Each row is a point on a landscape with many valleys, with its height.
From any point a ball takes the steepest step (drop divided by distance) to one of its 2 nearest points. It stops when none of these is lower. Distance is the straight distance between rows; heights are no part of it.
notif height 45.1: [-14  -7   8  23  22 -21  -5  -4   4  -9  -1  -4 -13  15 -17 -32   3  -9
  10 -11  11  25   4  -9  -2   7  24  10   3 -12 -21   9  -5 -17   1  -9
  -6  22 -14  -2 -19   8   5 -10 -25  -1]
verur height 31.6: [  8  -9 -21   5  -5  11  -5   9 -34   7  -9   3  -1  -3   9 -17  -5   2
 -12  -1   1 -29 -23 -14  12  19  -9  18  -1  11  -5 -19   5  11 -13  20
  -9 -16   2  -8  -2  -5  11 -26   5   1]
gibov height 85.8: [ 12  23  15  -3   3   2  -7 -20  15  -7  17   6  -9  17  25   3 -22  11
   0  20  -3 -28  22  18  10  -9  -5 -10 -38  -1   4   5  -3  24   0  -5
  12   3  34  -5   9 -10   0 -13  -4 -18]
seze height 41.8: [ -3 -22 -13   2 -19  -4 -20  37 -12  16 -18 -28  -3   2 -30  -6  20  -7
  -9 -25 -29  -5 -26 -15  15   1   7  11  20  18 -19  14  -5   3 -11   4
  -2  -4 -10 -13  10 -13  10  12  24   6]
tad height 47.9: [ -2   1 -11   2   8  -5   3 -11 -10  -5   2  27  -6 -22  15  -8  -2   9
   8  12   6  14   7  -8  -9   0  -6   5  10  -4  10  -1  -8  -2 -14  14
   7  13  -9  13  17 -10  -8  -5   1  -5]
rinud height 35.9: [-13  10  -7 -15   6   6   3  16  -7  21 -14  -1   6 -18 -14   0   8   9
 -15 -11 -11   3 -15 -17   1   4 -12   4  15   8  19   4   7  -6 -15   8
  -1 -23 -17   9  23   5 -30   7  13  10]
tunot height 50.0: [ -6  16  31  -5  20  -4  17 -29  23   5   9   1   2 -14  10 -11   9  -8
  10   3 -13  25  15  16 -14  -1  -1 -19 -13 -24  10   2  13 -19  14 -11
  24   0  13  -2   7   9  -4 -24  11   2]
Pel height 57.4: [  2 -25   8  18   3   2 -14   3   0  13  -7   0  -4  -3  11  10 -36  42
  11  -9  -5 -21  14  -5   2   9   4   3  16  14 -23   5  -9   5 -13  25
  -4  13   9 -14   2 -16  -6  -7 -12 -13]
pimis height 74.3: [ -9  10  -7 -16 -19  10   3   5 -27   2  11   4 -21   5  21  11  25 -27
 -24  10 -21  -8   9  -8  23 -17 -12  -1   9  15   6  19   1   4 -15 -16
  -6 -16   7   5   4  -8  13  19   8  -8]
Refad height 76.8: [  1  26  11 -10  10   0  14  19   5  -5   6 -12  -4  17  -2 -14   8 -13
 -19   2   5  10 -15  -8  15   7   1  -7 -24  -9   8  -2  -2   8  -1  -5
  -1 -32   4  -1  -9   0 -12   3   3  -2]
Mobiz height 45.9: [-23 -14   4  28  -4  -6  16 -18   5  -9  18  11 -18  -9   1   5   5   1
   2   3   9  34  25   2  -4 -24   0 -23  11 -25  -5  12  -4 -32   6 -18
   4  18 -13  13  -3  11  12  22 -17 -11]
Pomud height 30.9: [-15 -22 -33   3 -16  -7  -4  13 -28   0 -15   0  -7  -1  -8  -6  22  -9
   7 -28  -7 -19  -8 -20   2   8  14  24  34  -1 -14   9  -5 -15 -12  15
  -2   9 -11 -10  -5  -2  26  -1  11  13]
Vup height 59.4: [  2  16 -15   0  12  -4   7 -15  -3 -25  10  24   3   9  -6 -14   4  -7
   1  17  32  11   3  -1   2   7  -8  17 -26  -4  10 -26 -21  21  -1   6
  11   0 -24   5   7 -13 -41 -12  -1 -24]
tera height 68.5: [ -1  20 -27 -27  -5  26  12   1  -8 -10 -19   7   8 -14  -1 -20  27 -11
  -4  15 -11  -8 -15 -17  17   5 -21  19 -22   4  30 -26   9   8  -9   5
  18 -12  -7   3  31  -8 -33 -18  31  12]
los height 28.6: [ -6  -2   9   9  22  -6  24  19   3   6  17   7 -14 -14  24  -4 -12  -4
 -17 -18   9  13  -9 -16 -14  14   2  -4   3 -29  -7  -7  -2  -3  -1  13
 -22 -21  13  -9   3 -13  10  13 -21  -7]
guzi height 54.7: [-12   5   6  13   4 -16  -7  11  -1 -14  16   7  -6  13 -11 -15  -4   9
 -18  15  -9   8  -7   3  -1 -10  -8 -22   4  36  -8  21 -20  17  -4  -1
   4   6   2  -4 -31  -5   4  -9 -19 -33]
kotev height 59.1: [  8 -10   7   3  -5   3 -18  -2  17  -8  -8 -17  12  16 -24  18 -18   5
   7  -2  15  -8   3  11 -23  -5   0  -1  -4   4  -6   4  -1   4   9   1
  -6   3   3  -1 -25  25   0  17 -17   5]
Furuz height 65.7: [ 18  -5   5  11 -21   0 -21  11  21   4  -5 -27   3  14  -4   2  -7  -2
  19 -21   4   3 -16   9   5  -6  23  28   1 -10 -22 -12 -14  11  14  -9
 -16  14  -2 -14  21 -24   3  11  10  10]
ker height 45.7: [ -5 -14  -9   7  -2  -3 -18  25   6  15 -26 -26   0  14 -39 -11   7  16
  11 -27 -14  -3 -19  -5  12   3   8  23  10  13 -19  10  -6 -15  -8   3
   5   2 -13  -9  -6  -6  -1   3   2  12]
Kip height 47.7: [ 16 -12   2  -1  -7  -3 -18 -16 -10   2  16   7  -6   7  19   6 -15 -21
  16  -2  25 -15  13  10   1 -10  24   9 -11  -4 -20 -16   9  19  12  -3
 -11   7   8  -6  -4  -9   7   5  11 -11]
Fivep height 57.0: [  3  -7   6  18   0  -4 -15 -11  17 -17   1 -12   3  13 -15  13 -30  21
   2  16  17  -8  16  19  -2  -6   0 -12 -17   7  -1  -8 -12  -4   4   3
 -10  12   9  10 -23  18   9  11 -35  -1]
Vibo height 56.5: [  2  12  -5  -1  -3   0   2 -11 -12 -22   5  22  13  17 -13   0   6  -6
   0   6  12   0  -2  -4  -7   5  -2  11 -16   6   4 -10 -13  24   0  -2
  10  -1  -8  -8  -1  -2 -19 -11   0 -24]
Lasuz height 59.5: [  0 -20   7   1  15   2 -12  11   0  21   5   6   1  -6   9  19 -28  19
   2 -14   6  -7  11 -11  -8   5   4   0  10  10 -17   6  -5   8  -5  22
 -15   5   2  -1   9  -3 -20  10 -12 -15]
gud height 68.9: [ 16  20  12 -10   4   6 -13  -5  19  -5   1  -2   4   3   2  -9 -12   0
  12  19   3   8 -12  25  13  -8  -1   2 -31  10   8 -16  -1  29  16 -12
  12   2  -3  13  15 -17 -21 -15  14  -3]
Kadi height 28.4: [-18  19  11 -12   3  15  14  15  22  16  -9 -17   3  -5 -10  -3   3  22
 -14   0 -26  21 -15 -13   3  -1 -19  -4   2   7  22  16  -2  -7 -14   2
  14 -13  -4   9  23  -3 -31   2   5   5]
bam height 18.1: [-10  33   7 -16  -7  14  25  24  24   6 -11 -22   5 -10  -4  -7  26  -1
 -21  -5 -26  15 -14 -12  14   4 -17  -3 -13 -15  31  13  -3 -13 -10 -11
   9 -28   1   1  11  -3 -10  17   9  27]
zoter height 22.8: [ -6   8   2   6   8   7  28   1   4   4   6  13  -6 -11  22  11   1  -3
  -8  -5   7  13   3 -14  -8   8  -6   0  -5 -38  14 -15  -6 -12   0   4
  -9 -18   6   1  11  -4   6  21 -10   1]
Muz height 67.8: [  8  -1  -4  11 -15   9  -3 -12   9  -4  -8 -13   3  14  11   1  -7   1
  30 -12   4 -18  -2   9   3  11  17  25  -3 -19  -8 -21  -1  -5   3  -1
  -8  14   5 -16  14 -11  21   6   5  27]
meb height 46.7: [  9  -9 -15   2 -17   6  -5 -15 -14 -10  -5  16   5 -10  16  15 -10   1
   9  15   9 -20   2  12 -10   5  -6   2   2  -5   8  -9   2   5   4   8
  -3   5   8   5   1   8  27   2  -3   5]
manu height 71.7: [ -5  16 -16  -1 -27  24  12   0 -17  -8   4   4 -14  12  19  27  14 -20
 -29  13  -4  -7  13  -8  23 -11 -22  -2 -14  -6  23   2 -13   4 -15 -20
 -11 -21  10   7   6   2   7  33  -3  -3]
pozom height 68.1: [ -8  13 -14  -4  -4   1   1 -24  -1 -22 -12  -1   3  23  -8  17  13  -1
   0  16  16  -6  29  -3   9  -2  -5   1  -2   2  18  12  -1 -20  -9 -14
   3   2  -5  17 -18  25 -23  16  -9  13]
radip height 44.9: [-10 -10   6  13  -4  -7   1  14   8  -4  21   0 -11   0   2  13 -16   4
  -7  -2  -2   9  14  -5 -17 -17   6 -16  11  -1 -24  20 -20   0  -1  -1
 -22   9  19 -12 -26   2  28  22 -25 -19]
rutim height 60.5: [ -1 -25   9  -7   9  -1 -15   4   4  25  16   5  -5 -24  13  17 -18   3
   2  -4  -1  10  22  -1 -17 -23   8 -23  27  13 -13  19   7  -3  11  19
 -14   7   6  12   2   4   2  13 -15  -9]
peg height 41.3: [  9  -5 -10  14  -8 -10 -26 -21  -6 -16  12  18 -15  10  19  12 -18   0
  21   9  18 -15  33  14  11 -16   8  -1  -8  14 -15  -1 -10  17   0  -5
  -6  25   4  11   4 -11   4   7  -4 -21]
Batos height 47.0: [ -1 -11 -13   1  -8   2  15   7 -15   5  -8  17  28 -27 -10  10  -8  20
 -15   9  -2   0 -21  -6 -31  12 -29 -12  22   8  16  -6  -2   6  -4  19
   6  -5 -16   6 -12  13   5 -16  -8   3]
bagot height 71.2: [  3   1   3  -4 -10 -10 -13  18  19  -5 -26 -35  -6  11  -4 -27  19  -7
  19 -18 -22  -2  -7  15  25   4  17  24  -4  -8   1   5   8 -22  -6 -11
  -1   5   5  -1   6 -12  13   5  16  47]
zela height 50.7: [  2 -15  -3   7  -1  -5  14  -2  -1   5  -1  19  13 -25 -12   1  -3  13
   2   2  -3  13 -14   5 -38   5  -8 -16  19  -9   5   0  -3  -5   9  17
   5   8 -12   9 -16  14  22 -12  -8  -3]
gati height 34.6: [ -9 -27   3  11   6 -17  16   2  -9   9  27  18  -9 -20  20  -5  -5 -12
  -1 -24  13  18   5 -12 -24  -1  20  -8  15 -31 -24   1  -6   0   3  12
 -24   4   2 -12  -6   2  21   7 -18 -16]
vogas height 34.8: [ -2 -14   3  16  -4 -10 -21  -5   6  -9  16   3 -12  -4   3  16  -4   1
  15   7  19  11  29  11   9 -38  12  -6   7   5 -19   6 -15   6   8  -8
  -9  25  -2  13  -3 -13   4  25 -11 -16]
tevi height 73.0: [ 12  -3   2  -4   8  -5 -17  10   5   1 -15 -18  12  -1 -24  -8 -10   7
   5  14   8  -7 -20  17   9   7  -6  -5  -4  22  16 -14  14   2  13   1
  -3  -8  -8  19 -21  10   2 -21   0  21]
madi height 74.2: [  5  19  -3 -13   9  13   3   9   8  -6 -12 -22   8  34 -26  -3   6  -1
 -19   0   3 -18 -13 -17  19  15   3  14 -38   8  20 -14  -9  24  -9   8
  10 -22   2 -13   7   5 -50 -13   8   0]
famin height 44.7: [  7   3 -10  -1 -22   1  13 -25  -8 -15  24  39  15 -21   0  21   5  -3
  -2  16   4   8  10  11 -27 -17 -21 -13  -7  -4   2  -2 -11  20  11  -8
  21  16 -17  -5   2   5  12   9   5 -35]
pev height 50.8: [-13 -11  -6  18 -10  -8  24 -24  -4  -9   9  11   7 -18  10  10  12   3
   1   6   0  14  11   1 -30  -5 -14 -11  18 -22   2  10  -4 -24  11  -6
   8  10  -9   5 -12  17  32  13 -12  -1]
Zug height 26.0: [ -5  28  13   6  -2  -1  14 -26  11 -21   9   4   3  10  15  -5  -7   8
   8  28  -8 -18  17  15  -3   4  -3 -14 -32  -9   7   2   1  -2   1 -10
  19   5  26 -15 -17   6  23 -18  -4  -1]
pek height 37.6: [ 15  -6 -14 -14  -1  10  -3  -4 -34  15  -3  18   3  -6  23  10  -3 -18
 -20  -3  12 -30  -8  -7  -9  15  -1   5  -4   5   7 -31  17  18   3  19
 -15 -25   7  -3   0  16   1 -21   7   0]
Nivo height 72.9: [ 19  16  -2 -16   2   5  -6  22  10  -1 -15 -25  16  25 -39 -15  13  -6
  -9   1   5 -11 -27   5  17  17   4  14 -35   9  16 -15   8  17   8   2
  15 -23  -6  -4 -11   8 -35 -15  18   7]
poge height 41.4: [ -2   3   0   7 -22  -1   2 -22  -1 -19  11   6  -1  -2  20   5  -9   3
   8  12  -7 -20  11  17 -14  -3  -2 -10  -8   0  -5   1   3  -5   9 -10
   3   9  24 -18 -19  -1  50  -3  -5  -1]
ris height 47.1: [-11   7  -4 -17  14 -18 -10   3 -19   2   3   1  -1  12 -26  -7  22 -14
  -8 -14   4   2  10 -17  -6  -1  16   6  20  15  -8  18   5 -10  -7  -5
   2   0 -17   1  -9  16 -31   2  10  -1]
neb height 46.3: [ 23 -12  -2  -7  -5  14  -2 -13 -18  10  13  13   4   7  24  12 -14 -33
   2 -16  31 -13   2  -4  -3  -1  18  16 -17 -23 -11 -27   4  29   8   6
 -16  -6  10 -10  13   2   0   5   8 -12]
tokir height 51.3: [ -5  14  -8  -4 -14  -2  21 -17  -9 -21  17  29  16   2 -14  15  15 -12
 -14  14   6  16   4   3 -25  -6 -19  -6 -10   2  10  -3 -15  18  12 -11
  22  -1 -19 -10 -14   8  -8   5   1 -31]
vizur height 57.1: [-23  -5  19   3  24 -19   9 -13  -5  -1  41  17 -20  15   7  -1   8 -19
  -8  -5  19  23  31  -5  22 -10  12 -26  -4 -23 -16   3  11 -14   9 -19
  -5  -3  -2   0  -3   5 -13  14 -10 -35]
govip height 65.9: [ -3  30 -13 -11   1  12   3   5  14 -17 -16  -6   5  -3   0 -34  17   0
   8  21 -13   4 -13   1  29   2 -13  16 -32   7  25 -17   1   9 -10  -8
  18  -1  -8  11  30 -21 -30 -28  24   7]
deg height 61.1: [ 16   2  10 -12 -11  12  -8   3  19   1 -11 -15  14  22 -22  18  -9  -5
   1  -9   5  -5  -6  12 -14   7   6   5  -9  -7  -1  -8   1   5  10  -9
   2  -4   3  -3  -4  15 -12  14  -1  20]
bafe height 54.4: [ 10 -25   6  13  11  -9 -31 -10   5   4 -10   0   4   3   8  -7 -26  27
  29  -3   1 -22   3  13   3   2  20   4  15  22 -26   1   4   5   1  14
  -3  34   6   2   3 -14   4 -27  -3  -2]
Zera height 42.2: [  0   4 -15  -5  -9  16  27  -1 -19  -5  -5  28  12 -22   9  16  10   9
 -21  19 -10  -5  -5 -14 -25   9 -34 -13  13   0  23   5  -5  -2 -13  12
   8  -9  -6  10  -1   5   7   5  -5  -6]
zezo height 83.4: [ 15  20  23 -19  10   7 -17 -14   2   7   7   0 -11  11  28  -4 -11   0
  -6  14 -15 -24  12  12  26  -5   5 -14 -23  15   8  10   6  25  -3  -3
  18  -3  32   1  16 -10 -11 -28  16 -12]
senuk height 48.2: [ -5 -23 -11  20  -7   3 -20   5   5   1 -28 -32   6   6 -22  -2  -3  27
  21  -5 -14 -13  -6  -1  21   7   0  26  13  25 -15   0  -7 -18 -15   3
   2  20  -7  -4   3 -15 -13  -2  -5   7]
dige height 54.3: [ -7   4  18   5  43  -5  15  11  15  13  -2  -7  -5  -2   4 -13 -21  14
 -11   1   2  -3 -11 -10   4  33  -3 -10  -7 -20  13 -16  15 -13   4  16
 -11 -15  18  -4  -6   4  -4 -31 -15   5]
babeb height 41.6: [ -6 -12   1  -7   4  13 -12  15   6  34 -26 -18  13 -17 -18   6  -1  26
   0 -21 -21   0  -7 -13   5  -2  -2  15  19  15  -5  12   3 -10 -18   5
  10   5 -10  -1  33  -8 -41   3  20   9]
tik height 49.4: [ -1  27  23  -5  28   0  29   8  23   8   0  -9   1  -7   3 -20  -4   7
 -11  10 -12   8 -17   7  -9  17 -12 -28 -18 -10  20  -1  16  -7   5   0
   9 -22  17   3 -13  11   6 -31  -4  13]
gemib height 48.6: [ -7 -10  14  16  21 -18   3  -1   1  -9  12  -8 -13  12   3 -31  -6  -6
  10 -13  10  10  -3   4  -6  16  31  10  -5 -24 -33  -1  -2  -5   2  -7
  -7  14   2 -20 -20   4  14 -23 -14  -8]
lanu height 61.7: [-13  -9  12  -3  11  -7   8 -49   9   4  15  23  12 -11  -9  13   0  -9
  10   9   5  25  31  19 -20 -15 -10 -16   7 -17   5   1  19 -31  19 -13
  26  15 -17  13  14  30 -21  -9   7  -7]
Seba height 36.8: [  9 -23 -35   0 -27 -12 -24  29 -25  -6 -21 -10  -1  13 -24   3  26 -19
  -3 -25  -6 -12 -19 -18   8   5  12  25  28  22 -16   8  -6   4  -8   3
  -5  -3 -19  -2  -6  -7   8   5  20   8]
ralu height 74.4: [ 14 -17  -7   5  -6 -11 -10  12   0  -2 -15 -14  14  -3 -26 -14   0   3
   9  -2   7  -6 -27  18  -8  11   0   8   5  15  -5 -16  11  -3  15   0
  -7   1 -15   0 -20   4  25 -14  -1  21]
vukap height 69.9: [ -9   8 -24   8 -11   7   2  -7 -12 -27  -9   5  -6  19   2  17   7  -7
 -17  14   8 -19  13  -9  17   1 -18  -2  -7   0  24   2 -11  -4 -17 -11
  -7 -15  -1  16 -23  16 -10  31 -18   0]
soti height 51.5: [  9 -17  -8  18 -11 -12 -35  -2   5  -3 -17 -14  -2   2  -2  -9  -8  22
  37  -2   3 -12  -1  13  16  -3  18  20  17  26 -24   4  -2  -1  -5   5
   0  40  -9   7  15 -22   3 -18   9   2]
nesoz height 80.7: [  6  19  10 -10   4   7 -10  12  -7   5   5 -13 -11  14  11 -14  -4  -9
  -7   3  -6 -11  -5  -6  27  -1   7  -5 -10  22  -2  11   4  16  -2  -7
   0 -10  17  -3   0 -12 -12 -12  12  -7]
gama height 65.6: [-13  -2   6  -4   4  -8  -2 -31   7  -3  -3   5   9   7 -21  22   8   2
  12   4  12   8  37  12 -11 -14  -7  -5   8  -8   4  15   9 -26   6 -19
  16  15 -16  13  -9  34 -24  11  -2  10]
Geg height 36.3: [ -3   8 -30  -2 -27  22  23   3 -16   7 -14  16   4 -24  13  22  27  -3
 -13   3  -8  -1  -6 -19 -13   0 -23   4  22  -9  19   2  -2  -9 -16   7
   5  -2  -9   8  18  -3  11  28   2  15]
Las height 52.9: [  1  -1  20 -17  11   5  17  -2  -1  23   7   4   4 -15   9  10  -4  -2
 -11 -16  -7   0   7  -3 -31   6   2 -20  16 -12  -9  13  13  -2   5  -1
   0 -11  17 -17  -6  15  -2   5   2  -9]
zemaz height 57.2: [ -8 -16  25  -6  15  -2   7   3  11  32  19   3   0 -16  12  15  -8  10
  -9 -20 -17  14  16  -5 -36  -6   0 -30  32   2 -17  25   0 -11   6  16
  -3   4  20  -9  -4   8   9  10  -6 -12]
Nazu height 74.1: [  6  -7   8   7   7 -18  -9  11  19   0 -13 -24   9   2 -18 -28   8  -2
  22 -16   0  10 -16  18  -4   4  14   4   7   0 -14  -4  16 -15  20  -9
   1  11 -11  -3 -16  10  24 -17  -6  33]
nuvi height 56.4: [ -1   0  26 -10  17  -7  10 -28  23  14  12  -1   5  -7 -11  -2  10 -11
  18  -3   4  38  15  26 -14  -6  10 -17   1 -21   1  -2  27 -25  24 -18
  18   4 -12   6  13  18 -19 -16  17   4]
pok height 24.6: [ -9 -23 -29  13  -5   4   8  15 -34  11 -16  11   6 -20  -5  -8  13   7
  -1 -17 -11 -25 -13 -34   9  16  -3  14  23   5  -8  -4  -4 -12 -20  23
  -4   1  -7 -11  10  -8  18 -11   8   3]
rela height 26.3: [  9 -15   7  13  -2 -18  -8 -11  -2  -9  33  21  -6 -14   3  -1  -6   3
  11  17  18  26   5  20   7 -37  -1 -17  -3   7  -8  -7 -14  10  24  -2
  -3  13 -10  14   1 -16  18   6  -6 -32]
Medes height 30.1: [ -5   9 -11  -6 -10  11  20  -2  -7  12   4  12  -1 -17  17  24  19 -13
 -13  -7  -1  11   8  -7 -12  -4  -8   4  11 -28  11   1  -3  -8  -5  -5
  -1  -4  -5  -1  21  -2  -2  34   9   4]
Mif height 52.6: [-16   4  12 -10  23 -16   7  -8 -18  -1  17   8 -11  12  -4  -4  14 -18
  -9   0   9  15  28 -18  18  -9  14 -14   5  -1  -6  13  11 -10  -5 -16
  -2 -12 -14   0 -10   9 -31  12  -1 -16]
fos height 54.9: [ -5   7   3  23   6  -5   1 -11  21 -22  -2   2   0   3   0   8 -23  30
   5  26  12  -5   7   5   2   8 -16  -2 -15  -3  15  -7 -11  -7  -7   5
  -8  10  14  10  -7   6   6   6 -31   1]
dabe height 63.4: [ 24  -2   2 -15 -20  10 -17  15  20  -3 -16 -31   8  10 -19   8   8  -8
  12 -15   2   5 -12  18  -1  -5  16  19 -11   8  -9  -5   1  13  12 -15
  -1   3 -16   0  14  -6 -18  16  17  14]
fenov height 47.8: [ -4 -14   8 -10   3  10  20  -2 -12  19   4   4   3 -10  24  20  -3  -5
 -18 -22 -14 -30  -2 -18 -24  23   2 -10  21 -18  -6   7  16  -6  -4   8
  -2 -16  25 -25  -1  11  17  -4   1   3]
Pigo height 71.1: [ 19  20  10 -12   5   2  -8   3  18  -1  -5 -13  14   7 -20 -11 -10   5
   2  23   6   5 -27  22  15   7  -6  -1 -36  15  24 -15   8  24  14   0
   9 -19  -4  11   0   3 -17 -20   8   9]
tinis height 34.0: [  2   4   2 -15 -10  16   4   7  -4  16 -13 -11  -2 -10  11  20   5 -11
 -19   7 -14 -15   1   8   4  -1 -12 -16  10   2  23   9  22  -8   1  -6
  -9 -25  20   5  -7  22  21  10   5  29]
Ruka height 72.8: [  7  10  15   2  10 -10   0  17  32   1 -13 -35   5  15 -14 -30   8   4
  14 -17 -22   6 -16  17   8   5  13   3  -9  -8  -4  -1  18 -23  12 -16
   4  -4   8  -6 -14   1  23  -3   1  42]
sevum height 35.4: [ 14  -8   1   6  -6 -11   8 -18  -9  -9  24  37   1 -30  13   4  -2   1
  12  25  10  21   6  18  -8 -21 -12 -18  -1   2   4 -12 -13  17  12   1
  17  19 -21  13  16 -20  21  -7   2 -33]
ren height 41.7: [ -3  27  21  -8  14   3  24 -17  18   0   1   7   3 -10  17 -18   3   0
   6  11 -15   1   2  10  -6  11  -5 -19 -14 -13  18   3  11   2   4  -3
  19  -8  21  -7  -1   1  12 -28   7   1]
Mab height 22.9: [ -3  21   4 -20  -8  10  22  11   3  12  -3 -10  -1 -10  -1  10  25 -13
 -25  -1 -27  11  -6  -1   6 -10 -21 -21   5  -1  26  18  10 -11  -2 -16
   5 -29  -3   2  -9  11   6  24  17  22]
Noli height 62.6: [  2  29 -13  -4   6  -4   4   6 -12 -18   4  13  -7  -6   4 -27   9 -10
  -3  22   6  13 -16 -10  21  -2 -15  12 -24  10  20 -20 -13  26  -9   0
   0  -8 -16  16  22 -32 -25  -7  12 -15]
gikef height 42.4: [  3  -2  -2   8  -1  -7  14 -21   3  -7  13  35  -8 -28  21  -2   4   6
  19  18   0  30  13   8  -3 -17 -14  -5   7  -8   6   2 -10  -1  -1   1
  15  31 -13  19  31 -25   8  -3   3 -20]
zes height 45.8: [ -8 -10 -12 -15  -6  16 -25  10 -10  25 -17 -10  -3  -4  -1  13   0   6
   2 -18 -11   2   4 -16   8 -13   2  23  24  21  -4  22   1  -4 -16   2
  -6  11 -14  15  39 -15 -41  17  21   5]
Tino height 52.4: [ -1  -1  23   6  25 -13   8   5   5   2   7  -7 -10  17   7 -26 -25   7
   3  -7   7 -10 -14  -4   1  29  18   0 -15 -13 -20 -12  11   0   2   8
 -16  -7  24 -22 -20  -1  13 -25 -15  -3]
voso height 49.8: [  0  -6  11  14  -5  -7  -5  14   4  -8  14  -4  -2   0  -4  -2 -15  16
  -6   3  -2  11  -7   4 -15 -10   5 -16  11  20 -21  16 -20   6  11  12
 -12  16   6 -10 -26  -7  20  -9 -28 -19]
Pepo height 51.9: [-15   8  -7  12  16   1   2  -1  -5 -12   2  14  -8  -6   8   1 -12  22
  -8  14   1  -2   6 -13   6  11 -17  -8   3   7   8   6 -10  -9 -18  14
  -5   3   2  11  -9  -4  -4  -6 -20  -4]
pubil height 40.2: [ -7 -29  -1  10  -9  -7   0   8  -2  -2  16   3 -12   1   9  13 -14 -11
   6 -13   4  -5  14 -12 -12 -12  22   2  17 -11 -25   9 -10  -2   1  11
 -28   9  16 -15 -20  -1  37  20 -17  -4]
piz height 41.2: [  1  -5  -6  -2 -13  16   3   5 -11  11  -8  -5   0  -8  18  11  -8   4
  -5   1 -18 -21  -8  -4  -5   3  -5   4  14  -2   4   7   2  -2  -7   4
  -9  -9  21  -2   5   1  24   7   6  12]
bafem height 40.1: [-13  -9   7  20   2 -16  -5  -9   4  -9  14   2 -19  12   5  -5   5  -4
  22   1  15  24  22   2   8 -19  17   6  12 -10 -17  14 -10 -14   1 -13
  -8  26  -7   7  -2 -11   3  10 -18  -7]
Sasim height 66.0: [ 20   5  -6 -11 -15   8 -18   5   6   3 -12  -6   3  -7   2   3   3 -12
  11   8   7  10  -6  18  13 -10   0  10  -7  10   7 -12   7  13  10 -14
  -1   5 -12  19  26 -11  -8   3  20  17]
zigen height 42.5: [ 15 -10  -5 -20  16   9  -7  -1 -14  21   0  13  12   4  11  17  -5 -19
 -11 -26  27 -13   1 -10  -9  14  16  17  -7 -15 -10 -21  18   9   7  12
 -13 -15  -1  -6  11  15 -23   0   6   8]
tadis height 41.9: [-11   3 -17 -15   3   2 -10   6 -21   3 -18   3   6  -1 -16  -8  17  -2
   2  -6  -2  -5  -3 -18  -1   9  -2   8  18  18   3   2  12   1  -8   9
   5  -3 -11   4   1   4 -22 -11  13   4]
Vozu height 69.8: [  0  -7  -9   2  -5  -3 -16   8  -2  -9 -22 -21 -14  14   6 -10   5  -9
  24  -5  -4 -19  -1   3  26   2  21  28   5  -5  -1  -5  11 -28  -4  -5
 -12   6   7  -1  -1  -4  27  10   9  47]
fot height 75.5: [ -3  14  -2  13   2   5  12  20   8 -19  -8 -17   5  27 -21  -9   4   7
 -25  -7   1   3 -28 -15  15  15  -4   9 -28  -4   8 -10 -19  16 -10   3
   0 -24  -3 -13  -6  -7 -19   4  -7  -6]
kul height 75.4: [ 14 -24 -10  17 -18   1 -14   9   7  -8 -13 -25  18  10 -27   6 -14  16
  10  -2   9  -5 -25  15 -14   7  -2   5  11  14  -9 -11 -11   6  12  14
 -12   7  -9  -6 -25   7  24   6 -16   8]
filot height 77.5: [ -2  24   5 -25  -2   5  -3  25 -22  12   6  -7 -25  14  14  -8  16 -32
 -29   3 -30  -9  -3 -14  28  -9   1 -12  -1  25   0  25  11  12 -17 -22
  -1 -20  11 -11   2  -8   2   6  19 -10]

For each start below, name the point where the ball stops.
guzi -> zoter
zemaz -> bam
Mif -> bam
filot -> ren
Pigo -> rela
kul -> rela
Muz -> rela
Lasuz -> pok
zela -> zoter
